A landscape with many valleys, sampled at points; each row gives a point and its height.
From any point a ball takes the steepest step (drop divided by distance) to one of its 2 nearest points. It stops when none of these is lower. Distance is the straight distance between rows; heights are no part of it.
J664: [ 11  41  19 -11  19   2  -2  33 -13 -14  10 -24  -9 -26  12  -2 -39  25
   5  23 -33   2  36 -10 -19   1  -2  -4 -43 -11 -21 -16  11  15]  height 674
J328: [-27 -23  19  32 -13 -13 -14 -32  22   0   8   2 -15  -1  12  -1  10 -13
   7  15 -20 -48  11  -7 -23  -2   7   6  32  -7   7  31  32  -7]  height 641
J150: [ 12   6   4 -31  30  35  23  10 -45 -16 -24  -9  -6  27  -6  22  -4   3
  11  -5  22  12  -6 -37   3 -20  24  -7 -46 -13 -14 -18 -30  21]  height 192
J153: [ 13  18   1 -16  10  36  28  -8 -22  -8   9  24  20  15 -31 -26  34   2
 -34 -35  20  24  -6   5  62  11 -31 -14  -6   9  22  10 -43   3]  height 508
J449: [-35 -16  45  27  13 -11   9 -11  25  -7   6  14  -4 -12   5 -30 -10 -15
  10  -6  -9 -43   1  -2 -23 -18  25  -9  24   0  31  49 -17  -5]  height 371
J682: [ -6 -15  18   7  24  20   6 -17  31  32 -16  23   5   9 -31 -15  -4 -16
   5 -24  21  -3 -27  14  24 -29  17  -9  66  -3  22   9 -40  -4]  height 449
J618: [-37 -24 -41  -1  12   4 -19 -39   6  -2 -38  33  -4   1  -7   4  14 -51
  21  14  26  -5 -27   1  -1   7  17  16  26  28  34  26 -45   8]  height 843
J8: [ 18   9  19 -32  33  41  16  32 -59 -40 -15 -20   6  28   4  29  -3  11
  -2   1  20  17  -1 -38  -2 -19   9 -17 -61  -7  -7 -21  -9  28]  height 86
J729: [ 30 -33   4   8 -37 -15 -18 -51  17  20  -5  -3  18  41  -1  21  18  -2
 -23   4  20  -3 -19  58   6 -12  -3  -4  53 -33  20  -5  20 -21]  height 462
J603: [  9 -12   8  17 -14 -22   8  54   9 -35  42  -7  13   6   8 -23  16 -12
 -23  -4  -7  11  16   5  -6   2 -21  11  -1   5  11  -7  16   4]  height 330
J450: [ -3  -9 -36  -1 -17  -8 -50 -28  -5  30  12  13 -30  -3   1   0  -6  44
 -41   8  -5 -32  12   5   8  52 -45 -31   4   3 -11 -25  23 -18]  height 694
J5: [-27  21  -4  -8  -3 -19 -37 -14   5  19   7 -11  -9 -27   5   0 -36  41
   3  31 -19 -24  23   3 -33  48 -23  18  -2  15 -14 -21  42 -27]  height 745
J571: [ 33  -2  13  17 -14 -17  -8  23  18  -3  43 -36   5  -3  19  -4 -13   7
 -17   1 -11  -5  18  21 -10   9  -8   8  15  -5 -14 -18  44 -21]  height 304
J861: [ 23   9  28 -13   5 -35  22  51 -16 -26  35 -35  17 -16  16  -9 -26  -9
  10 -15 -11  21 -14   4 -31 -23  30   1 -33   5  -6 -26   2   6]  height 354
J277: [ 11  32  30  14   9  -9  -3  32  19   3  30 -28   4 -40  15 -11 -47  27
  -3  23 -46  -9  30  14 -26  20 -12   7  -6  -2 -25 -12  38   0]  height 711
J421: [-37 -20 -16  28 -17 -12 -14   2   5 -24   9  27 -34   8   9  -9  29   8
   2   2 -17 -14  29 -39  -4  32 -19 -16   0   7  -6  21  24  15]  height 298
J904: [ -5  25  -4  -7   5   0 -32 -22   7  37 -10 -16 -13 -23  -1  13 -37  29
  11  28 -10 -30  11   9 -23  49 -11  26  -3  12 -42 -21  40 -25]  height 761
J257: [ -1  18  -7   9  12  16   3  -4  -2  22  -8  -5 -22 -13   2  -2 -30   6
  25  13 -18 -16  13 -16   0   8   4   8  -5  -4 -37  11   0   9]  height 636
J459: [ -6  24 -10 -21   8  -1 -39 -23  -2  17  -7  -3 -17 -26 -10  -4 -28  -9
  19  17  12 -32   6  34 -28  33 -10  24   3  36   8  -1  -8 -17]  height 627
J436: [  5   6  51  14  11  -7  25  31  16  -7  33  -5  14 -12  -5 -41 -18  17
   5 -34 -10   7   5   8  -3 -39   9 -16  15  -1  17   9  -8  10]  height 380
J406: [ 13  66  17 -23  17   4 -18   0 -14 -28   4  -8   1 -20 -11  -1 -29  18
 -13  -7  -4  16  26  28  11   7 -38 -17 -45  -5  11 -11 -16 -11]  height 505
J519: [-24 -26   3  23 -28 -10 -32 -27  18  16  12   2 -23  -3  15   7   9  16
  -1  10 -21 -48  14  -9 -22   9  -5  -5  30  -5   0   9  52  -4]  height 657
J826: [ -6 -12   6  -7  19  15  19  -3  16  12 -24  29  11   6 -28 -14  17  -9
  10 -29  23   7 -21   1  40 -24  13  -9  41   1  29   0 -51   0]  height 428
J357: [ 31 -13 -22  12 -28   0   2 -11 -13   1 -23 -15  26  19  15  20  34  -7
 -17   7   9  35 -16 -10  30  -7   1  -4  -2 -10 -37 -15  23 -16]  height 562
J862: [  4 -22 -39  13 -35 -14  -3  26 -16 -22  42   2  -2  25   4  -1  35   5
 -59 -22  -6  17  17  -6   6  23 -46 -13 -20  -3  -7 -30  27   5]  height 281
J639: [  8  12 -37 -37 -21 -15 -40 -31 -31   1  -1  -9  -1 -14  13  24  -5   2
 -16  13  19 -20 -10  20 -21  46 -29  30 -36  21   4 -35  25 -28]  height 676
J159: [ 29   3  41 -13   3  -2  33  20  -6  -1  16 -10  43   9 -12  -3   7  -6
 -14 -43  10  27 -39   4  35 -25  29 -18   7  -2  -4 -31 -16 -25]  height 180
J688: [ -4 -27 -44  15 -33  -5  16  22  -9  -6 -24 -14  14  14  34  22  33  -3
  -1  20 -12  33  13 -43   0  -7   7   8 -24 -11 -38  -4  56  23]  height 492
J249: [-23  24  -8 -25  10  -3 -36 -17  -3   4  -8   8 -19 -32  -7 -12 -34 -25
  22   4  11 -35   0  41 -39  23   3  21  -8  39  35  12 -35 -11]  height 610
J724: [ 37   3  22 -18  -4 -27  14  43 -23 -36  39 -38  28  -7  13  -3 -10 -17
 -25 -17   3  23 -13  -1 -10 -19  26   3 -39   4 -11 -35   3 -14]  height 386
J567: [ -6  38  29  12  15   6  -6   2  20  14   7  -5 -17 -36  -2 -27 -50  19
  21   5 -20 -26  23  19 -15   2  -8  -6   7   6  -9  15   4  -2]  height 779
J907: [ 29 -29  -2   3   6  -1  45  13  14  27  -8 -12  29 -18  12  30 -18   8
  13  -1 -26  29 -54  -9  -5 -31  46   7   0 -20 -39 -11   7   7]  height 893
J864: [ -3  -6 -56 -22  12  12 -26 -33 -26   0 -43   8 -16  11   0  33   6 -46
  20  19  36  15  -9  -8  -4  14  17  23 -26  13  -6   1 -26  12]  height 753
J686: [  0  -4  -3 -21   6  21  17  21 -32 -31  -9  12  -6  29  -1   0  35   8
  -1  10  10  34  32 -43  33   5 -17   2 -44  -2   3  12 -17  29]  height 300
J587: [  7   6  13 -24  37  45  44   9 -29   9 -30  -6  17  22 -22  31   3   4
  17 -17   4  19 -27 -30   9 -16  38 -11 -28 -18 -17 -26 -22  28]  height 282
J274: [ 11  35 -19 -41   3  -8 -42 -21 -22  -2   1  -6  -1 -22  -5  15 -27  -3
  -5  21  16 -21  -2  35 -24  40 -21  27 -27  23   2 -20  -6 -30]  height 651
J178: [ 17  10  -6 -31   9  24  17  -4 -28  -6 -11  24  13  20 -30  -8  21 -12
 -11 -30  28  23 -21   0  45   1   1  -9 -18   5  18   0 -56   5]  height 480
J505: [-15  -4  -5 -18  20  37   7   5 -33 -12 -31  10 -27  28  -1  14  12  -5
  21  21  15  13  30 -50  18   1  -4   6 -43  -7  -8  21 -20  29]  height 219
J245: [ 19 -38   3  10 -20  -2 -14 -26  29  14 -12  -7  22  22   1  21  10  -4
 -15  15  18   4 -29  41   8 -37  15   6  61 -20  23   3   4 -17]  height 491
J526: [-19   1 -16  -9   1   5  -6  -3 -22 -18 -21  25 -21   8  -1 -10   6 -13
  18   5  13  -2   9 -20  13  15  -7   2 -20   7  14  34 -38  14]  height 363
J353: [  7   0 -18  -3   3  23   6 -23 -10   5 -16  25   3  35 -12 -12  33  -1
  -6 -10  14  22  -3 -13  52  10 -23  -2   9  -1  -2  10 -31   0]  height 377
J787: [ -5 -35 -30   5   6  10  29  -1  10  29 -28  -2  17 -21   5  40 -13  -9
  27  19  -4  26 -54   2 -16 -33  51   9  10  -2 -17   1  -3   6]  height 874
J181: [-19  -5  41  27   9   3   3 -23  43  22   3  14 -12  -1 -13 -20 -19 -11
  12  -6  -5 -46   9  12 -13 -24  13  -8  55 -14  29  49 -13  -4]  height 399
J908: [-20 -31   6  12 -21 -19  -8 -27  16   2   3  31  -9  16  -1 -14  34 -16
 -13   0   6 -20  -1  -2  14   9 -31  -3  35 -13  37  28  -2   9]  height 608
J745: [ -8  46   7 -10  11  -3 -15   5  -9 -31   4   7 -12 -30   0 -18 -25  17
   7  -1  -8   8  30  23  -4   5 -45  -6 -33   8  30  17 -31   6]  height 538
J142: [ 10   6  28  34  -7 -12   0  35  36   4  45 -21  -6  -6   9 -13 -18  18
  -6   4 -32 -25  36  12 -16  13 -17   1  32  -8 -17  -9  56  -5]  height 240
J180: [  5 -12 -29  24 -24 -10  10  35  -8 -19  14 -22  -8  14  22  14  22   1
 -11  13 -18  26  27 -40 -11   9  -5  11 -30  -6 -42 -12  50  18]  height 451
J213: [-33 -31  16  17 -20 -20 -14 -25  19 -12   2  14  -7   4  13  -3  25 -23
  -3   6   0 -37   6  -8 -15  -3  -5   4  28  -9  36  43  12  -4]  height 626
J892: [  7 -30 -14   4  16  11  62   2  18  36 -23   3  21  -9  -7  43 -13   0
  35   4 -17  32 -59  -3 -13 -27  50  -5   9 -14 -30 -18 -15  10]  height 883
J895: [  2  -7 -13  29 -33 -24  -3  45   3 -21  37 -27  -1  -3  23   3  15  -7
  -9   9 -23   6  16 -15 -25   7  -9  18 -14   4 -23 -19  56   0]  height 408
J67: [-26   5 -18   7  -7  -2  -7  -4  -8 -15   1  23 -35   7  -1  -5  17   8
  10   6  -9 -10  36 -30  12  36 -32 -14  -5   3  -3  31   1  14]  height 257
J610: [ -9 -35 -36  19 -46 -22   4  36  -3 -36  34  11  -1  21  10 -11  49 -10
 -42 -11  -3   7  11 -17  -7  19 -41   2 -15   2   8 -10  25  16]  height 222
J569: [-17  -8 -65 -19 -20  -5 -40 -43 -23   7 -37   2 -15  -1   8  32  19 -20
  19  17  14 -17  -8   8 -19  31   1  32 -16  23  -6  -1  15  -4]  height 719
J780: [  8 -24 -20 -14  -6 -14   2   1  -9  -6 -19   6  26   2   3   5  17 -24
  -6  -3  31  27 -50   7  21 -26  22  10  -4  12  22  -8 -28  -9]  height 349
J803: [-13  34  18  17  10   4 -14 -13  27  32   4   1 -25 -22 -12 -17 -33  34
  12   7 -17 -35  29  17  -1  25 -30  -9  27  -3 -22  12  26  -5]  height 766
J228: [ 15  24  45 -20  11  -9  36  26 -10 -22  28  -1  29  -2 -23 -28  11  15
  -3 -53   4  35 -10  12  12 -26  -5 -26 -21   5  23 -11 -35   2]  height 305
J913: [-21 -27 -17  -1  11   1 -19 -32  10  13 -13   4   5  -6   1  11 -17 -40
  25  -3  17 -14 -36  23 -29 -23  46  18  34  26  33   8 -20  -7]  height 812
J160: [-27 -45   7  21 -45 -28 -21 -13  30   3  25  17  -5  25   3  -2  41  -8
 -34  -5 -12 -30  20  -4 -16  -1 -18 -21  31 -30  31  15  36   6]  height 375
J283: [-28 -41 -14  16 -16  -1  16  10  12 -13 -28  18  19 -11  21  10  40 -20
   5  25   0  14 -17 -21  20 -37  21   1  28   1  24  19   7   5]  height 574
J41: [-39 -46 -15  32  -2  14  28 -15  28  12 -27  15  27 -29  21  22   5 -12
  19  33 -24 -14 -29 -14 -29 -34  46   1  23  -5   0  43   5   1]  height 619
J728: [ -9 -25  -2  -7  13 -10  16   5  10   9 -20  15  12   1  -7   3   9 -15
  19 -19  26  12 -47   6  16 -29  32   3  21   3  22 -13 -42  -8]  height 389
J48: [ -9  29  19   5   3 -17 -19   9  16  14  15 -20  -5 -29  15  -7 -36  31
   0  26 -26 -25  27  12 -26  32 -18   9   2   8 -16 -10  44 -18]  height 728
J158: [ 16  -8  13  26  -3   9   4  -7  16  19   6   5   1  26  -4 -21  18  15
  -6  -7  -6   9   2 -13  41  -4 -23 -12  46 -15 -15   7  13  -7]  height 504
J534: [  5 -11  49  12  10 -12  42  21  21  16  18  -1  13  -8   1 -24 -26   8
  16 -30 -15  -4 -21   6  -5 -38  28 -14  32 -11   8   6  -5   5]  height 350
J777: [ 29  24  -4 -17  15   4  -9 -14  -3  27  -3 -34   0 -25   2  19 -44  -5
  10   8  -5 -22 -20  23 -32   6  33  25 -20   2 -42 -28   8 -11]  height 792
J959: [ -4  -9  39   8  20   0  60  12  16  32  -2   8  18  -5  -9 -15 -13   9
  38 -32 -19  11 -36  -5   4 -31  22 -11  25 -10   6  -2 -25  12]  height 319
J687: [  7  16  15 -12  17  26  30   1  -8  -4   3  21  17   7 -31 -34  40  24
  -8 -36  10  29  11  -8  57 -13 -16 -20 -12   8  36  19 -44  19]  height 460
J176: [ -7  17  32  -5  24  20  62  34   3  11   5  -2  23   2 -20 -27  18  40
  15 -30 -20  31   2 -21  20 -33  22 -21 -17  -3   6  -8 -23  29]  height 345
J726: [-36  -8   0   0  19   5 -34 -40  16  17  -2   9 -17 -15  -8  -1 -21 -42
  30  -3   7 -46 -14  30 -48   1  37  16  28  32  43  18 -21  -7]  height 822
J524: [ 27   3  13 -22  17  15  24  47 -41 -48   9 -24   8  18  14  13   4   3
 -16   9   1  29  10 -43  -5 -19  20  -3 -60 -11 -16 -26   3  20]  height 197
J475: [-40 -29 -34   7   8   7   0 -19  11   7 -40  27   2  -8  -5  11  12 -32
  23  13  15   6 -34  -8  -5 -27  35  10  27  20  21  20 -28   7]  height 854
J173: [  9   4  23   4  20  32  45  14   7  25   5   3  14   7 -18 -20  20  31
   7 -21 -21  24  -2 -28  47 -19  23 -11   9  -9 -18  -4 -18  17]  height 406
J786: [ 34  14  -5 -14   0  -5 -14  -3 -21  -2   5 -36   7 -12   7  18 -23 -16
  -4   1  10  -5 -21  16  -4   0  28  21 -28   3 -27 -21   2 -21]  height 804
J781: [ 19   5   1  -1  -4  -6  10  59 -20 -48  18 -24   3   3  20   5   0  -3
  -8  14 -12  23  24 -32 -20  -9   9  13 -52  -4 -20 -17  16  16]  height 269
J945: [ -4  18  23   6  17  -2 -13  -4  15   7   8  -7 -16 -25  -3 -16 -39   0
  18 -10   1 -33   1  33 -15   2   3   5  19  15  15  15 -14 -13]  height 791
J622: [-37  -5  41  38   4  -6  13  -8  33 -17  11  19  -3  -9  -1 -31  10  -3
   3  -3 -17 -30  28 -21 -15 -15  -2 -20  31 -10  18  52  -3   7]  height 340
J525: [ 11  31   6  -8  12  -2  -8   8  -6   6   2 -22 -12 -24   7  -4 -38  12
  17  24 -12 -15  17   1 -14  13   3  11 -22   0 -28  -9   5  -1]  height 654
J588: [  6  12 -14  -3   6  12   4  -2 -15 -10  -4  11 -13  10 -11 -16  11  -2
   8  -3   7   7  11 -11  29  12 -15   2  -9   4   3  20 -23   1]  height 321
J828: [  8 -30 -43  12 -28  -6   2  -7 -13   7 -36 -19  29  14  25  27  31  -1
   2  21  -1  41  -9 -22  19 -18  10   3  -2 -14 -41  -7  40   6]  height 530
J500: [-21 -13  16  10 -16 -15  -3 -24  12   1  25  28 -21  16 -18 -28  23  -1
 -36 -14   6 -27  18  16  11  14 -56 -21  42 -27  41  28   2  15]  height 587
J346: [ -4 -45 -16  16 -29  -1  12   9  14  -4 -33   4  34 -10  24  25  44  -4
  -2  30   6  20 -20   6  18 -56  13  -1  42  -7  13   9  17  -2]  height 547
J264: [ 11 -43   0  19 -28  -8  -2  -6  19   3  -9  -1  28  15  19  14  27  -8
 -15  18  11  12 -21  13  14 -36   5   3  47 -15  23   7  22  -8]  height 517
J269: [ -8 -18 -14  20 -22 -14 -44 -28  13  34  13   6 -32  -1   7  -2   5  33
 -16   1  -8 -38  14   3  -7  27 -27 -17  23  -1  -6 -13  40 -11]  height 675
J433: [  3  -9  31   8  17  10   2 -12  38  27   0  11  -9  14 -19 -12 -20  -7
  11 -21  10 -23 -12  25   2 -29  21 -10  60 -15  22  21 -21  -4]  height 425
J836: [-18   8  36  32  -1  -5   6  17  27 -24  24   7  -9 -11  -3 -35  -2   0
   6  -8 -22 -17  33  -5  -6  -7 -24 -18  27   2  17  35  11   6]  height 303
J65: [ 20   9 -13 -21   2  39  15 -18 -25  -5 -18  17  20  30 -20  15  37 -16
 -24 -12  21  31 -21 -14  62   4   4  -5  -9   2  -6  -7 -37  -8]  height 436
J225: [-30 -33 -12  28 -32 -20 -20  -2  15 -10  20  23 -20   8   5 -10  37   0
 -26   0 -13 -23  13 -27 -11  14 -32 -20  16  -6  17   9  39  13]  height 341
J266: [  6   9  14  13  14  31  24   4   9  19   2   8  -2  15 -16 -26  21  24
  11  -7 -18  17  17 -32  46  -2  -6  -6  27  -7 -25  20  -2  12]  height 459
J533: [-25  12 -22  -7   8  16  -4   2 -21  -7  -9   7 -41   9  -2   9   5  27
  12  15 -13   3  48 -34  12  36 -34 -13 -27  -8 -23  13   9  16]  height 198
J535: [ -9  23  24  34   3  -1  -1  23  32   0  34  -4 -15 -14   1 -25 -14  28
  -2  -1 -36 -14  48   1  -7  16 -38 -15  18  -5 -16   3  42   0]  height 176
J152: [  2   0 -64 -37 -26  -4 -48 -48 -40  13 -30  -9  -9  -7  17  42   9 -15
   0  12  24 -14  -9  16 -30  35 -13  35 -37  22  -7 -30  26 -18]  height 699
J390: [-32 -42 -13  26  -8  -1  25   5  12 -12 -24  13  23 -25  39  18  16 -15
  11  26 -21   2 -24 -25 -11 -33  44  10   5  -2   4  32  15   9]  height 600
J88: [ 23  15   0 -26   5 -17  -2   9 -35 -26   7  -8   5  -1  -4  -1  -9 -13
  -6 -14  21  10 -16   2   6  -4   3   0 -37   8   6  -2 -35  -8]  height 437
J254: [ 20  36  -3 -25  11  -6  -5   5 -35 -32   9  -2   2  -6 -11  -6  -6   0
 -20  -8  12   8   9  15  17  14 -31 -10 -35   3   6  -1 -29  -8]  height 469
J501: [-44 -14 -14   1  11   2 -24 -38   1  -9 -24  21 -11 -10  -6  -5   1 -46
  27   5  14 -31 -15   6 -22   2  21  17  14  28  40  34 -39  -2]  height 833
J531: [-17  11  -9 -13   4  13  -4   8 -26 -12 -23   3 -35   5  11  14  -2   4
  23  24  -4  -2  38 -32   2  19  -6   4 -39  -5 -19  15   3  12]  height 126
J586: [ -7  50 -15 -32  21  11 -36 -16 -14  11 -33  -7 -18 -15 -12  23 -40  20
   6  41  14 -22  19   1 -32  44 -19  17 -38   3 -26 -23  12  -7]  height 336
J994: [ 21   5  -3   8  16  16  15  -5  -2  17  -5  -2  -2   3   0   1 -17   3
  14   2 -14  10  -9 -20  22  -9  19   6  -1 -14 -45  -3   1   4]  height 614
J83: [ -3  26  27 -15  23  22  40  20 -12   0  -9   6  20  15 -28 -14  33  31
  11 -42  11  29  -2 -16  35 -23  11 -21 -25   7  21  -3 -44  22]  height 404
J480: [ -7 -19 -52 -11  -9   0 -18 -29 -15  -4 -36  11   3   7   4  25  22 -37
  13  14  32  23 -29   3   3   2  11  24  -1  18   6  13 -21   5]  height 768
J466: [ 29 -32   6  10 -54 -26 -20 -41  20  17  19   0   3  43   4   9  16   5
 -37   2   4 -18   4  44  -9  -3  -3  -7  48 -34  32  -8  38  -8]  height 433
J878: [ 33 -10  27  16 -14  -6  -4 -12  24  12  19  -5   0  31  -5 -13   5   3
 -27  -9   7  -8   3  25  24  -3 -22 -11  48 -22   3   0  21 -15]  height 537
J606: [  8   6  14   2  -2 -13  20  62  -5 -32  34 -23   6 -16  18 -17 -12   0
  -2   3 -24  17  16 -16 -32 -13  22   8 -38   2 -11 -14   2  19]  height 316
J278: [-28  -5 -51  -4   1   6 -25 -40 -16   7 -39  20 -34   4   2  25  10 -27
  28  22  17 -13   7 -12  -9  32  10  21 -16  16 -10  20  -3   6]  height 735
J419: [ 33 -12   8  27 -16 -12  13  40  16 -12  36 -32  15  -1  28  -2  -1  -3
 -16   3 -19  19   6  -5  -8 -11   8  14   2  -5 -27 -17  43  -1]  height 356
J464: [ 37 -13  27  12 -15 -19   5  36  22 -20  49 -19  20  22   8 -16   1  -7
 -33 -14   6   5   9  26   1  -6 -18   0  21  -5  18  -3  22 -10]  height 378
J993: [  4  42 -12 -25  36  31 -15 -11 -19  14 -32 -10 -30 -11   5  30 -44   0
  16  38   8 -25  19  -6 -31  28  11  18 -39   3 -32 -14   3  11]  height 274
J452: [  2  50  29   2  15  -6  -3  47  12 -15  29 -29   4 -38  12 -13 -50  22
  -2   9 -46  13  40  11 -33  -4  -7  -4 -28  -3 -12 -20  12   7]  height 692
J224: [ -9  18  21  -8  29  18  53   9   3  27 -15   8  10   6 -29 -11  -9  18
  41 -37  -1  21 -19 -10   5 -23  24 -11   9  -8  -4  -5 -34  19]  height 273
J553: [ 24  33  -4 -17  20  18 -19 -32   5  40 -14 -24  -1 -23  -3  17 -51   5
   7  29  -4 -26  -2  15 -30  37  11  28  -8   0 -61 -37  25 -14]  height 778
J722: [ -5  14  15 -13  40  39  61  -7  -3  37 -28   6  11  21 -33  15  -5  13
  35 -23  -9  18 -19 -16  -2 -14  34 -12  -9 -19 -20 -14 -34  41]  height 209
J804: [  3   8 -47 -21 -19  -2 -50 -29 -18  28  -2   1 -22  -6   0  19 -16  37
 -41  13   6 -17  13   2   2  54 -39 -14 -27  11 -30 -46  28 -21]  height 713
J647: [-23  55  11 -13   9 -14 -40 -10   3 -22   3   6 -15 -42   3 -22 -36  18
   2  -3  -5   5  16  44 -23  14 -47  -5 -33  14  53  13 -36  -4]  height 564
J879: [ 33  18  48 -22   5  -1  37  33 -20 -22  24 -17  45   7 -23  -9   6   6
 -21 -53   3  35 -21   4  27 -17  17 -29 -21  -1   5 -32 -14  -8]  height 244
J147: [  3  13  38  -7   6 -22  27  44   2 -29  27   1  13  -5  -4 -36  -3  15
   3 -38   0  30   0   8  -8 -38   1 -22  -9   8  31  -2 -25   7]  height 344
J668: [  2 -50   6  20 -63 -29 -20 -30  32  18  19  14  -5  38  -1  -1  30   6
 -42   1  -2 -12  16  21  -5 -11  -7 -20  44 -43  36  -2  35   7]  height 407
J759: [ 22 -15  -9 -19  -6   6   8  -8  -5   0 -17  12  39   8  -9  13  30 -20
 -23 -21  30  33 -49  10  42 -19  16  -6   9  -3  10 -19 -41 -23]  height 302
J90: [-15   7  18  27   2  -4  -8  -3  22   1  26   7 -28   1 -12 -27   2  18
   0  -7 -21 -20  35  -5   6  15 -47 -24  35  -7   1  17  30   2]  height 243
J53: [ 40 -10  19   1 -11 -20  16  44   7 -35  50 -10  28  16  11 -18  16 -18
 -56 -26  15  23   0  27  13  -5 -10   0   6   2  23 -13   0 -13]  height 415
J163: [ -2  -6   4  -1   9 -13 -18  -8   9  12   1  -8  -8 -12   2  -9 -26 -22
  20 -11  15 -22 -28  27 -22 -12  29  16  15  19  20   9 -26 -17]  height 802
J832: [ 10 -17   8  12 -14 -11  -4 -28   8  11  26  20 -11  32  -9 -15  21   4
 -33 -13  11 -10   5  21  29  14 -46 -21  40 -16  11  10   6  -6]  height 563
J39: [  2 -24  -6  33 -37 -19  11  54  24 -32  36  -2   4  22   4  -9  41 -14
 -35  -7  -7  12  11 -15  -9   1 -31   7   1   1   9  -6  33   4]  height 280
J923: [ 29 -16  21  -9   0  -1  18  10   5  12  -7  -4  46  11  -4  19  11 -11
 -16 -37  20  31 -58  23  39 -28  38 -15  28  -8  -2 -30 -23 -28]  height 241
J665: [-26  38  14 -15  12  -9 -32 -11   0 -17   2  10 -14 -42  -6 -22 -37  -1
  15  -8   7 -19   2  51 -37   4 -17  -4 -11  28  55  21 -45  -4]  height 588
J871: [-31  -5 -42  12   9  24 -12 -38  -4  21 -43  19 -29  13  -5  17   7 -22
  32  21   8   3   1 -22   8  11   9   8  14   3 -24  26 -11  14]  height 751
J910: [ 24 -10 -11  19 -11   2   5  -3   0   3   0 -11   7  13  16   8  15   1
  -1   2  -6  22  -2 -12  24  -3   5   9   4 -11 -43  -7  23  -6]  height 589
J607: [ 22  -5 -14 -15   2 -18   0   2 -20   3  -6 -21  11  -7   9  10 -10 -21
   6  -5  16  11 -39   4  -3 -22  38  22 -22   7  -6 -13  -8 -12]  height 816
J240: [ -6  43 -15  -2  16   9 -28 -27  14  32 -11   9 -24  -8 -24   1 -29  33
   7   6  -2 -27  30  13   3  45 -41  -6  15   4 -29  -6  13 -21]  height 750
J244: [ 47   8  17 -10 -12 -30   4  40 -20 -42  45 -25  31  -3   9  -8  -4 -25
 -39 -19  10  22  -9  21   2  -4   0  -2 -30   8  12 -24  -3 -23]  height 418
J425: [ -6  31 -27 -20   3   8 -31 -27 -10  28 -15   2 -29   2 -15  13 -18  42
 -16  12   0 -20  28  -9  10  56 -40 -17 -21  -1 -38 -21  15 -19]  height 732
J403: [  1  -3 -11 -24   1 -13   6   9 -30 -22 -14   5  -8   8   3  -3   3 -19
  16   5  17  11 -11 -14   2  -1  16  14 -40  12  11  11 -29   5]  height 405
J568: [  3  21 -21 -22  22  27 -11  -7 -32  -4 -32  -5 -35   5   3  28 -16  -5
  14  31  12 -11  18 -18  -9  14   3  11 -42  -4 -25  -6  -3  13]  height 207
J876: [-26  33 -15 -26   6  -6 -40  -6 -18  -3 -24  -3 -27 -20   2  14 -22  12
  17  42   4 -25  25   4 -27  48 -15  19 -42  17   0  -6  -1  -9]  height 388
J730: [-15 -32 -34  12   0   9   3 -10   7  15 -32   3  12 -12   4  24   8 -19
  20  16  11  17 -42   3  -4 -38  39  17  27  10  -2  11  -7   0]  height 864

Where does a ball stop that starts at each point below?
J278: J588
J777: J535
J665: J588
J892: J176
J264: J531
J994: J535
J244: J8
J682: J535
J907: J176
J450: J176

Call two points neighbours if one is among the 2 nearest of the other. Go from one point of each pair to the other, from neighbour to neighbour, staying as low as possible. Name the highest point that can't be avoided.
J159, J610: J244
J535, J722: J682
J8, J722: J587
J176, J588: J153
J8, J159: J436
